A landscape with many peaks, sampled at points; each row gives a point and its height.
From any point a climber steps to the highest of the 2 points nearest to it. It stops when none of these is higher. Distance is the straight distance between rows; heights are no part of it.
q_41 (h 404): [ -6  -9  12   6 -11  16  -7   4  -6  26  29   7  -1   3 -10  -3  12 -11
  -5   5]
q_265 (h 35): [ 41   9  15 -15   0 -25  17   2  -8 -18 -20 -11 -15  -5 -48  14 -22 -26
  23 -31]
q_237 (h 135): [-47 -16  -7   9   5  -2 -18  26  26  18 -17   7   6  17   7  -2  23  16
  15  29]
q_942 (h 524): [-35 -18  10  15  27 -14  -4   3   8  17 -27 -11   2   8  46  11  35  27
  17  32]
q_469 (h 290): [ 23   1  -2  -5 -20 -15  23  -2 -19  18 -27 -16 -21   1  13  17  -2  -5
  -5   5]
q_975 (h 347): [ -1 -13 -11  15  -8   4  -6  -1 -13 -19   2   9 -30  14 -12 -20 -15 -28
  -9  -8]
q_844 (h 471): [  7 -13  -8   1 -12  18 -21   4   8 -22  14  21   6   2 -21 -14  -8  -5
   1 -12]
q_268 (h 744): [  5  10   3 -15  10   9  -4 -39  11   2  17  13  14  -7 -11  -3  10   3
 -11 -10]
q_676 (h 765): [-25  16 -16  -9   7   1   8  -7  24  13   5  16  11  -7   2   6  14  16
  15  22]
q_623 (h 403): [-42  -3 -28  15  23   9   6  -5   1  25 -19  -4   4  -2  18  -9  28  22
   1  23]
q_214 (h 704): [  4 -10  21 -10   7   3  10  -3  -2  11  -3 -18  -7  -7  16   2  27  19
  -1   8]
q_935 (h 756): [  9  23  -9   5   4 -15   2  10  24 -10 -10   2 -13  -3  -2  -5 -10  26
 -12   8]
q_296 (h 445): [ 13 -16 -21  38 -11   5  -5   4  -9   3  19 -21  -7  14   5  -7  12 -19
   5   7]
q_198 (h 350): [ -2  11  28  -4 -15   8  10   2  -1  13  24  24  13  -3 -29  -8  -8 -12
  -8   0]
q_581 (h 415): [ 12 -14 -10  26  13  30 -26   6   0  20  -3 -11  -1  11  25  -3   3  11
  -9  -6]
q_898 (h 881): [-22  26 -11 -20   1  10   6   3   5   3  13  32  14   2  -7   0   5  29
  -4   7]
q_756 (h 607): [ 12   9  20 -18   5 -14   5   9   2 -27   8   1 -16  13 -32  -9   8   3
 -16   9]
q_755 (h 498): [ -9   1  43 -38  14 -50   8 -11  27  -1 -32  27  12  -3   3   1   9  28
  12   2]
q_46 (h 567): [ -5  16  14 -11   4 -14  15   2  26   3   8  28  12  20 -26 -14   4  21
  -6  26]
q_42 (h 877): [ 18  19 -33   6  -2   0  -8  10  -5   0 -10  -5  -2  -7   1   4 -17   9
 -17   8]
q_534 (h 574): [  7  17   2   3  14  26  13  -1  -1  26 -19 -25 -14  -8  15  11 -13   3
   5  20]
q_366 (h 475): [ 11  15  10  -2   0 -19 -21  -5 -45 -25  13  -5   8 -13 -16  -3 -33 -23
   5 -27]
q_191 (h 423): [ 10  -7  -7  23 -17 -13  -4  -4 -38 -24  17 -51  12  -8  -4   6 -10 -43
   7  -7]
q_117 (h 561): [ 11   1   0  12 -12   6  -9  -3 -24 -17  23 -11 -10 -23  -9  -8 -27 -25
  30  -4]
q_544 (h 669): [  5  -5  21  -4 -19  -7  -5 -13 -23 -23  19 -11   2 -11 -33 -16 -33 -49
  32  -4]
q_344 (h 297): [-22 -13   1  -2  -7  11  -9   1  14   0 -29   8  16  -5   3 -21  25  14
  -7  16]
q_709 (h 65): [ 33  20  15 -11  14 -21  17   0 -23 -15  -3  -8 -14 -15 -21  12 -20 -19
  10 -21]
q_125 (h 505): [ 35 -11 -23  23  -7  -1   3   1 -27  -7   8 -36 -19   8  14 -11   0  -2
 -12   2]
q_459 (h 496): [ 10   3  18  -5  13   4  29  -9   8  10 -23 -23 -28 -17   1   3  -5 -12
   7   7]
q_624 (h 452): [ -2  -6  16 -41  -2 -29   4 -17  34   7 -10  34   3   8  -5  -7   1  16
   9   8]
q_277 (h 373): [ 16   1  -3   9  -8   0   6 -20 -16 -12   0 -27  12  -7  -3   3   2 -39
  -7  -1]
q_871 (h 696): [  3  -3  11  -6  15 -15   7  13  10  -6 -36 -27  13 -16  56  15   6  54
  10  13]
q_526 (h 242): [ 14   6  15  -5 -21   1  15  18  12  25  -3   5  -3  -8  10  21   0  -5
 -13  -5]
q_54 (h 265): [ 30  -8   7 -13 -23  -2  21  13 -12  14 -21 -12 -14 -18   0  23 -16 -11
  -3 -21]
q_944 (h 264): [-10  16 -19  23  -7  -3   3   3  -7   2  13  24   1  14  -6 -15  -1 -14
 -17   2]
q_540 (h 418): [ 20   9   7 -22  -5 -15  24  -1   3  -5 -14   0  -1 -28 -19   5   1   0
  -1  -8]
q_301 (h 383): [ 38   6  -5 -19 -22 -17  17 -12  -5   8  -1   1   3 -23 -24  -3 -11 -17
  21 -16]
q_926 (h 474): [ -1   5  -2  16  -5  11 -16  15 -22   9  21  -9  -2 -11 -14  -3  -8 -28
   8  12]
q_566 (h 584): [ 14 -15  35 -23  -1 -20  12  -7  10  17 -25   7 -11 -16  23   8  -1  19
 -11 -11]
q_579 (h 592): [-17 -17  15  -7   5 -13  10 -14  24  -8 -18  26  14 -12  38 -12  12  32
   6   3]
q_441 (h 410): [ 10 -19 -19   3 -16   7  -1 -20  -2 -10  10  16 -11   6  -2 -30   0 -12
  -5  -8]
q_420 (h 469): [ 13  -6 -12  22  -5  16   0  10   9  13  -3 -21  12   5  25   6  10   4
 -26  -8]
q_329 (h 424): [ -8  16   3  -4 -15   5 -13 -27 -20  -9  20  23  33  11 -32  -4 -22 -39
   4  -6]
q_531 (h 119): [ -9   1   5 -24 -12  10 -16  -9  13  11  14  12   7  16 -30  17  -3  -8
   9   2]
q_582 (h 791): [ -5  -2  19 -15  -1 -10  13  -6   9   4  15   9 -14   5   4  -1  21   7
 -13  -2]
q_506 (h 214): [  6   3  13   4  -9  19   9  27 -10   4  13  -9 -15   1   3  23   6 -13
  -7 -20]
q_879 (h 633): [ 16  -1   6 -11  11   0  -6  -2   9  11 -19   1 -12 -15  24  11  -9  14
  -9 -17]
q_979 (h 281): [  4 -18   9   7 -12   6  -8  -4 -12 -22   4  -7 -12  -4  -3  -7 -14 -27
 -13 -38]
q_897 (h 661): [-27   7  -9   2   4  -3  16  -3  27  15  17  30   9  23 -13  -7  10   7
  11  26]
q_248 (h 797): [  6   1  12  -4  -8  -2  -5  -7 -11 -37  16   0   9   0 -39  -6 -10 -32
  18 -11]
q_529 (h 588): [ 37  -1   6  -7  11  -5  15  -1  16   9 -39 -14 -14 -11  18  18 -17  20
   4  -5]
q_672 (h 188): [  7  -6   3   4 -13  13  -2   4   7  -7  17 -13   4   9   1  24  15 -10
  -9 -33]
q_724 (h 425): [-11 -15 -36  30  24  41 -14  16 -29  11   9 -23   0  10  17  -4  18   6
   8 -15]
q_73 (h 196): [-35  -5 -20  18   5  26  -4  21  23  10  -9   1   4   7  -8  -1  28   8
  -1   7]
q_97 (h 891): [ -2   3 -11   3  13   5 -18 -24 -11  -9  23   0  18  -5 -25 -10  10  -9
  -8 -15]
q_177 (h 707): [-11  -3   3  -4   0   2 -11   8  10  16  -8  26  -3  -5  27   3  -2  31
 -18  -4]
q_183 (h 629): [ 19 -26  11  11   1  20  10   3  -8   9 -10 -41  -9  11  34   7  12  25
   2  14]
q_71 (h 501): [  8  14  -6 -15  -7 -21  13 -22  25  12   3  33   4   2  -7 -17 -12  14
   1  16]
q_949 (h 82): [ -4   6  -2 -33  -4   6 -30 -16  -9   0  11  19  -1  13 -33   2 -27 -12
   3  -7]
q_185 (h 209): [-11  12   1   7  -4  -1  -4   4 -23   0  29  29 -17  18 -27 -18 -12 -12
  -7   8]
q_538 (h 641): [ -8 -13  -1 -12   1   3   7   5  22  -1 -29  -9   3  -7  50  19   4  32
   8  -3]
q_216 (h 144): [ -3  21   8  11  -2 -20   2 -15 -13 -15  17  14 -11  19 -25  -1 -20 -31
 -18  -6]
q_883 (h 374): [-16  18   3  12  -9  -9 -21 -16 -35 -27  24  10  20   9 -23  -9 -37 -40
  12 -22]
q_307 (h 342): [-28   2  10 -31   1   3   3   2  17  -7 -39  18  13 -14  -5  -1   9  19
  -4  13]
q_83 (h 518): [ -8  -8 -16  19  -9   5  12   7   7  21 -11  -4  -8   3  25   2   8   7
 -11  14]
q_881 (h 653): [-20  11  -5 -23 -12  19  10  -2  -2 -21   7  37  20  18 -34  -9  -7  -8
  -1  -5]
q_769 (h 426): [ 24  16   1  16 -14 -13  -7  15 -17 -16  28  -7  15 -10 -19  -8   0 -15
 -14 -16]
q_31 (h 526): [-24  -5  16   6  21 -22 -22  22  10   0 -31   1  18  -8  48  -2   6  37
  -4  13]
q_652 (h 335): [-20 -15 -20  11  16  33  -6   3  -8  28   7 -30  13   7  11  18  19   2
  -1  -2]
q_557 (h 642): [ 25  -8  18   2  10  -4  10  17  11  17 -37 -32  -8  -1  48  17  -9  39
   0   8]
q_11 (h 376): [ 14   6 -25  31   0 -21  -1 -21 -16 -13  26 -14  -2  11  -3 -13   0 -27
   7  -7]
q_773 (h 528): [-14  19   2 -13  -7  15   5 -29 -15 -27   5  33  27  33 -46  -8 -33 -18
   2   2]
q_686 (h 668): [ -5  16 -15 -13   5  10   6   5  16  15  -1 -17   4   0   5  23   5   7
   4  18]
q_852 (h 319): [-15  -2 -27  34 -11   9  -9  14 -13   2  26  18  13  20 -17 -14  17 -13
  -4 -10]
q_357 (h 252): [-23  -1  -5  14  -4  12   7   2  31 -10  -8   4  10  -4  -2  -9  12  -8
 -16   7]
q_374 (h 473): [ 10   6  -1  11 -12 -15  -3   9 -33 -22  39 -25  21  -4 -15  -1  -6 -30
   7  -4]
q_939 (h 649): [  9   7  -9 -19   1  -3  -5   9   5 -39   6  -5  -6  11 -36   4 -10  -9
   5 -24]
q_271 (h 579): [  4 -23   1   7 -10  27  16   0   5  12 -29 -15 -12   2  46  -2   7  22
   2   8]
q_414 (h 693): [ -5   2   4 -21  -8 -11   1   9 -13 -17  17  19  -2  13 -16 -10  15  18
 -21   9]
q_162 (h 542): [ 10 -13  19 -26 -22  -6   6 -11  20  14 -22  24  -3 -12   1   4  -7   0
  -3 -21]
q_577 (h 617): [-13  -1 -19  -2  11  19 -18  13  -3  14  10  14  -5  -8   8   5   0  11
  -5   3]
q_827 (h 468): [-32 -18 -13  27  33 -12  -5   4  10  33 -27   3  10   2  36 -15  38  24
  14  30]
q_167 (h 581): [ 24  11  -2   8  19 -13 -26  -9 -28 -25  20 -30   2  -9  -7   0 -21 -26
  -3 -16]
q_527 (h 705): [  7   5 -16  -8  16   5 -26  -4 -23 -22  12 -29   1  -7 -16   7  -2  -7
  -1 -11]
q_326 (h 85): [-41 -10   7  24  31  15 -15  31  11  11 -22  11   0   6  15  -6  15  32
  11  31]
q_673 (h 155): [ -1   1   9  -2   9  15  -9   2  24  -2   9   2  -3  10 -13  18  -2  -3
   6 -13]
q_138 (h 467): [  1 -23 -13  24  -6   9  -1  22  16  22  -1   6  17  -5  27  -9  28  23
   1  10]
q_285 (h 517): [  6  -8  -5  -1  -8  -5  -3   6   6  -6  -5 -13 -13  -1 -23  -3  15   1
 -10  15]
q_511 (h 458): [ 14   6  -5 -23 -16 -10   2  -3  -8  -2  -1  -5  -6 -10 -26   3  -4 -19
 -20   6]
q_905 (h 578): [-29 -18  24 -14   4 -18  -6  10   6  -1 -27  14   9 -21  49  -3  12  29
  14   6]
q_165 (h 384): [ -1  11  14 -45   3  -9  15  -4  14   5 -31   2   5 -22 -12   7   1   7
   4   6]
q_689 (h 591): [-22 -16   1   2  21 -17  11  -1  30   2 -11  -5  -9  10  33  -2  28  24
   6  19]
q_792 (h 390): [ -6 -11 -20  24  -9   8 -23  -6  -3 -16  40   9   9  19 -22 -19  -3 -22
  10 -11]
q_608 (h 329): [ 12  10  -3  11  -2  -4  21 -15 -23  10  -4 -30 -16  -2   9   8 -13 -29
  -7   6]
q_929 (h 97): [ 20  22  12   2   1 -18  22  -4 -18   1  18  14 -21   0 -10   6 -16 -18
  -8 -13]
q_642 (h 401): [ 17  -5 -13  29  17  30 -18   7  -7   3  10 -24 -18   0   8   9 -16   3
   3   2]
q_779 (h 154): [ -8   1 -14   3  -5   4   0   4  -5  -8  29 -14  12  22 -13  16  19 -20
   4  -3]
q_674 (h 662): [-10   6  -1  -4   8 -22   4   4  40   2 -21   5  -4   3  20   2   4  29
   1  19]
q_517 (h 482): [ 22   4 -12  15   0  15  -3  -2 -14  -1  11 -20 -12 -12   7   7 -35 -13
  16 -17]
q_43 (h 646): [-18   7  20 -10  23   6 -12 -26  21  18   3   8   5  -4   4   8   4  18
  -9   7]
q_918 (h 762): [-23  14 -12 -27  -7  22  11 -12  -7  -6  15  21   7  -2 -10  -1  -3   4
   5 -13]
q_230 (h 534): [ -9  -3  35 -22   3 -48  -2   8  25 -10 -25  19  11 -14  34   9   7  26
  16   6]
q_400 (h 560): [ 35   4   4  21   7  10  15   1 -24   3   2 -34 -24  13  27   4   2   5
  -5  14]
q_242 (h 525): [-21 -17 -32  29  10  26 -10  13 -17  24   3  11  -4  -5  14 -19  13  10
   3   0]
q_620 (h 540): [ 11 -13  -7 -14 -11   0 -11   9  16 -21  -5  23 -17   4 -15  -4 -21  -7
  -4 -27]

Call two points neighbours if one is among the 2 nearest of the other. Go from one point of each pair to the other, from neighbour to neighbour, staying as high as possible. Name the lowest point that can't be avoided.
q_582, q_871 -> q_271
q_871, q_879 -> q_529
q_42, q_177 -> q_577

Write out the way that a climber takes from each point below.
q_216 -> q_185, q_944, q_852, q_792, q_844, q_620, q_939, q_248
q_531 -> q_673, q_672, q_506, q_526, q_54, q_469, q_608, q_277, q_191, q_374
q_265 -> q_301, q_511, q_285, q_756, q_414, q_582
